Each row is a point on a landscape with many valleys, with its height.
A ball rolls from a point to whichever of its 2 nearest points has the largest drop for the distance, and stops where none of them is lower. Distance is the straight distance between rows; heights are no part of it.
<756> height 446: [ 40 -17  56   8 -16 -19  52   9  12 -10  -3   9  -2  -9 -14  -6  41  16
  29   6]
<362> height 450: [-28  -4 -24  -7  -8  27 -67 -15   0  25 -24  20  -8 -13  11 -18 -22  -7
 -12 -13]
<437> height 407: [-19 -18 -35   0  -9  18 -81 -46  -3  -2   8  24   7  -9  29 -17 -19   2
 -31 -35]
<375> height 608: [-16 -12 -23  20  31  -1 -15 -30  30 -16  13   9   2  11  35  -9   1 -12
 -32 -30]
<10> height 267: [-20   9  -5 -14 -33  -9  28  -5 -14  -7 -19 -27  -5 -13 -20  -1 -12  -9
  43  25]
<750> height 390: [-11  45   3  38 -22  -1  -6  -2 -29 -38 -15 -35 -12   0 -65 -30 -66 -20
  31  16]
<668> height 351: [-15  -8  20 -10 -53 -23  80  25 -37 -26 -21 -32   3  22 -35 -39  14  -1
  18  16]
<834> height 584: [-20  18  -2  25   0  12  -4 -11  26 -27   7  -9   1   1  42 -17  -2  -2
 -11 -12]
<72> height 185: [ -1 -15  39   8  25   6  39  20  15   6  -1  18  -2 -20  -7  19  20 -15
  -1   4]
<261> height 427: [ 10 -30   9 -12 -23  13 -16  20  31   9  13 -25   5 -18  -1 -22  25  -4
  18  -2]
<816> height 184: [ -3  -5 -33 -25  16  13  -1 -11  40  -5  40   6 -17  -1  -6  28  10 -13
 -26 -14]
<653> height 409: [ 11  11  23   0  17  -3  25  -2  25   0 -16  -8  -1  38 -37  -8 -20 -19
  29   0]
<237> height 331: [  6  36 -36  66  -9   1 -79 -46  -5  -6  19  -5 -22  -2   4 -10 -50 -30
 -12   3]
<571> height 266: [  2   9  23 -20  16 -21  61  30  21 -21 -12 -15   7   2 -14  -4   4  15
   6  28]
<825> height 367: [ -5 -37 -40  17  28  -7 -46 -65 -29   9  23  23  16 -10  37   7 -41  28
 -51  -7]
<595> height 99: [-27  19 -45  45  22  16 -63 -54  -8  -6 -13  17 -27  14  29  -8 -25   6
 -37   4]
<281> height 477: [ 21 -12  29   2 -13   1  29 -30  19   9 -17  -6  -7  -3   5   3  12  15
  36  17]
<677> height 424: [ 37  -8  46  -9   2 -21  48  15  20  38   8  13 -13   0 -10  25  58  38
  28   7]
<275> height 514: [-20  29  18  -1 -13  10  34  37  19  -2 -20  24   2   5   2 -24  15 -10
  -9 -12]
<68> height 377: [ -6  43 -38  -3 -13  -9  -9 -17  -7 -29  -8 -15  11 -14  -6  24 -37 -39
   2   4]
<587> height 616: [-30   9 -51   9  20   7 -43 -20  11 -19  23 -13  10  17  12  -5 -14  22
 -44 -25]
<389> height 363: [ -2  19   6  -4 -16   0  12   4  -8  11 -14 -59  -1  13 -62   3 -34  -8
  52  38]
<271> height 706: [-27   8  -1  17   2  40 -19 -24  -3 -22   2 -33 -16 -20 -15  -4 -28 -45
  34  -8]
<358> height 410: [-25  14 -16 -25   3   1 -36 -14  16   5  -3   8  -6  29  52  -5  -7  17
  -5  24]
<140> height 114: [ 21  -2   4  14  -5  14  31  35   1 -26 -34 -28  18 -17 -28  -1  20 -22
  -1  30]
<640> height 334: [-23  20 -10  47 -27   5   4  -5 -25  -1 -28 -59   0   6  -5 -20 -28  -2
  37 -10]
<657> height 376: [ -4 -49 -32 -24   7   2 -53 -44  -2   9  20  19  22  -5  19  -7  16  14
 -20 -32]
<478> height 259: [ -3  16 -27  -2   0  17 -15 -26  48 -11  19  10 -22 -22 -12   3  -8 -29
  -5   3]
<131> height 227: [ 28 -11  -6 -17   4  15 -13   5   7  23   6  49  -2 -24  28  19  29  22
 -48 -21]
<849> height 321: [-20 -32  11  -4  35  -3   4  -2  14  29  15  19 -23   9  39  20  48  31
  -8 -15]
<258> height 160: [  5 -23  55 -11 -17  -4  82  42 -38  17  -6   8 -15  23 -37   3  18 -14
  26   8]
<445> height 177: [-25  18 -50  50  -2   3 -53 -44  -2  20   7  -1 -19   2  35   1 -42 -24
 -20 -12]
<16> height 453: [ 15 -11   9  21 -15  18  16  13  -9 -23 -12 -36   3   9 -50 -29  -9 -61
  42  14]
<338> height 577: [ -9  18 -40  15  -7  13 -32 -15  14  -4  -1 -14  19  -2 -14  -8 -25  19
  -9 -23]
<22> height 547: [ 21  13  29 -30 -21  -6  23  45   2  27 -22 -13  23  -1   3  11  -3  14
  22  -1]
<649> height 62: [  2  -1 -28  -7   2  12  -5  26  20   5  22  19  -1 -40  -7  15  21  15
 -30 -18]
<199> height 448: [ 36  -1  40 -19  23 -16  33  -4   6  -2  24  38 -23 -13  -3  23  77  47
   7  -6]
<958> height 663: [-32  32 -34  65  -8   4 -36  13   4 -17 -23 -23  -7  -6  -2  -3 -19 -33
 -10   3]
<9> height 636: [-13  27 -16  14 -18  18 -38 -56  -7 -11 -24 -29  -9 -12 -21   6 -41 -16
  54   0]
<637> height 545: [ 12  62  -5  21 -35  13  27  19 -32 -31 -21 -32 -14  10 -43 -28 -54 -13
   5  21]
<607> height 476: [ 14   2  -1 -14 -19  33   5  31  12  37   1   0   5  -6  23 -10   3   9
   9  -5]
<805> height 402: [  5 -62 -15 -28  25 -11 -46   2 -31  27  44  75   2 -17  46  13  23  33
 -57 -38]
<521> height 378: [  3 -11  37 -12  17 -20   8  -5  30  54  21  20  -2   5  22  23  43  34
  28 -20]
<852> height 451: [ 20 -79 -32 -13  -2 -41 -40 -13 -52  23  33  61  10   8  54  -4  23  46
 -72  -9]
<592> height 281: [-11  36 -14   1  -4   9  -4   4  -2 -26 -33 -21  12   2 -46  12 -31 -31
   7 -10]
<553> height 322: [ -7   4  12 -11 -45 -12  39  16 -35 -10 -46 -17   3  11 -33 -29  -4 -25
  23  25]
<627> height 419: [  2  -3 -23 -27  23 -18 -18   3   2  18  23   0  39  17  36  31  10  24
 -24 -26]
<342> height 436: [  4  -9  26 -28  -6 -15  30   9  12  36  39 -11  -4  12  34  11  28   6
  42  -2]
<238> height 176: [ 13   2 -21   5 -13  14   2  26  18 -33 -16  -6   9 -25 -13  14  13 -17
 -13  -1]
<313> height 684: [  9   8  12  10   1  29  54  36  -1   9  -5 -30 -17  28   6   8 -11  -2
  13  24]
<132> height 403: [  2 -48 -58  -5  21   0 -45 -17 -25 -14  44  40  -2  13  35   4 -11  -3
 -76  -5]
<355> height 508: [ -8  57 -21  19 -11   7 -45 -32  -3 -17 -10 -17 -12 -13  -1  13 -53 -40
  19  28]
<593> height 599: [ 16  11  68 -34  22 -23  24  56  -6  12  31  15  18 -10   8  22  31  22
  36 -12]
<567> height 341: [-12 -17 -38  -7  12   2 -23 -46 -21   5  11  25   3 -21  44  15  -5  42
 -61 -13]
<771> height 133: [-20  60 -12  67 -46  -2 -14  -7 -20 -31 -11 -48 -19   1 -17 -19 -54 -22
  34  -1]
<610> height 498: [ -7   9  15  39 -22 -11  16  -1 -23 -34 -20 -33  -5   5 -82 -41 -41 -65
  33  10]
<908> height 400: [ -9 -45 -17 -33  27  -5 -49  -6  -5   6  47   7  17  20  40  10  34  14
 -37 -31]
<856> height 473: [ 29 -14  58 -13 -27 -13  58  27 -13 -13 -16  35   5 -28 -29 -22   6 -16
  18  23]
<7> height 642: [  8  27  12   9  -5  18  41  35 -11 -22 -12 -33  -5   9  -9 -10 -50 -16
  -6   4]
<522> height 454: [ -1   6   4   3  -2 -28  22  -2  41  18 -15  11   8  28  -8  -2  -8 -30
   2   6]
<674> height 493: [ 33  13  30 -29  44  -4   6  28   9  13  12  14  27  -2   6  22  19  31
   3  -9]
<475> height 414: [ 19 -25  21  16 -50  11  54  11 -51 -24  -2 -32  -6  26 -48 -34 -23 -58
  25  14]
<924> height 201: [-21  -6 -24 -24  -7  17  -6 -15  -1   7 -31  -8  -7 -16 -22  20   8 -10
  32  18]
<694> height 449: [ 48 -19  12 -27  32 -25 -26  -7  17  17  58  33   6 -21  19  22  64  49
 -11  -9]
<633> height 384: [ -8 -39 -70  21  13 -17 -56 -59 -42 -26  14  32  10  10  27  -4 -38  17
 -76  -3]
<504> height 86: [ -1  -5  50 -27  12   7  62  24 -13  21  -6  15 -28  -5 -14  21  11   7
  21  19]
<60> height 359: [-22  13 -15 -17  15 -21 -11   9  14  10   2 -20  22  23  37  14   6  33
   1   8]
<370> height 551: [-37  17  11 -12 -14  15  12  -2   8 -16 -18   6  -4   4  18  -4 -11   0
   5 -11]
<545> height 594: [ 25  11  66 -45 -17 -26  32  63 -10  16  -8  14  19  -8 -23   0  29  20
  31   8]
<959> height 479: [  6  -8  21 -27  16  20  31  -1   9   4  32 -19 -15  -2  30  32  25  24
  24  -8]
<56> height 490: [ -4  36 -55  47  -7  -4 -61 -38   6 -16   9 -16   1 -19 -19  -3 -38  17
 -17  -1]
<547> height 308: [-24  16   9 -29  15 -23  20   9  19 -20  -7  -7 -12  13   7   7  30  42
   2  25]
<489> height 300: [ 10 -23  48 -11  20  -9  53  30   3 -19  -8 -26  -2  -1 -35 -26  -4  -1
  15  53]
<455> height 523: [ 26 -19   8  35  -6   7  16 -18  -1  15 -29  -6   6 -16 -11   5  -7 -14
  20  13]
<459> height 370: [ -2 -10  45   4 -18   2  56  18 -44  -4 -24 -13   8  26 -58 -36 -32 -38
  21  11]
<741> height 455: [  9  -1  -2 -28  31   8 -33 -34   4  -2   5  27 -12  19  59   2   7  35
 -19   4]
<563> height 401: [ -1 -31 -14 -16 -15  13 -37 -18  30  21  10  17  12 -22  19  -7  29  -9
   1 -17]
<962> height 631: [-23   6 -37  32  -9 -22 -48  13   9  -5 -21 -19  22 -23   3 -19  -7 -12
  -9  -1]
<812> height 262: [  4 -13  14  21  26  -3   4  15  16  14   0   2  -2 -15  28  30  34   5
 -15  14]
<75> height 249: [-17   0 -23   5  29  13 -32 -25   4  -4 -23 -24  -3 -11  10  11  12 -11
   7  12]
<299> height 355: [ -3  24  -1  -2  35  10   0  -1  33 -25 -39 -12  15  17 -39  -3 -26  -2
   3   4]
<664> height 330: [  9 -33  -3  -9  16  -7 -25  -7 -10  35  17  83 -11  -7  39  26  40  15
 -47 -36]
<92> height 360: [ 38  -7  24 -30  27   0 -28  16  14  11  29  44  13  -2  19  14  34  48
 -26 -30]
<214> height 717: [ 10  10  37 -14  -2  -2  57  50  -8  23  10 -28   2  43 -20 -18 -24 -17
  27  18]
<569> height 200: [ 22 -14  81 -22 -12 -34  77  67 -51  12  11  20   1  15 -44 -18  32  -3
  11  -8]
<356> height 297: [ -6 -18 -40  -2  25   9 -35 -20  -6  13  -9  10  -8 -27  23  24  16  17
 -30  15]
<575> height 484: [ -5  12  -5   2 -12  -6   5   5  35   7  -7  23   2  20  12  -4  45 -17
 -13 -25]

For each start below, name the point where the ball stops.
<962>: <595>
<545>: <657>
<633>: <924>
<342>: <504>
<587>: <595>
<132>: <924>
<834>: <592>
<16>: <924>
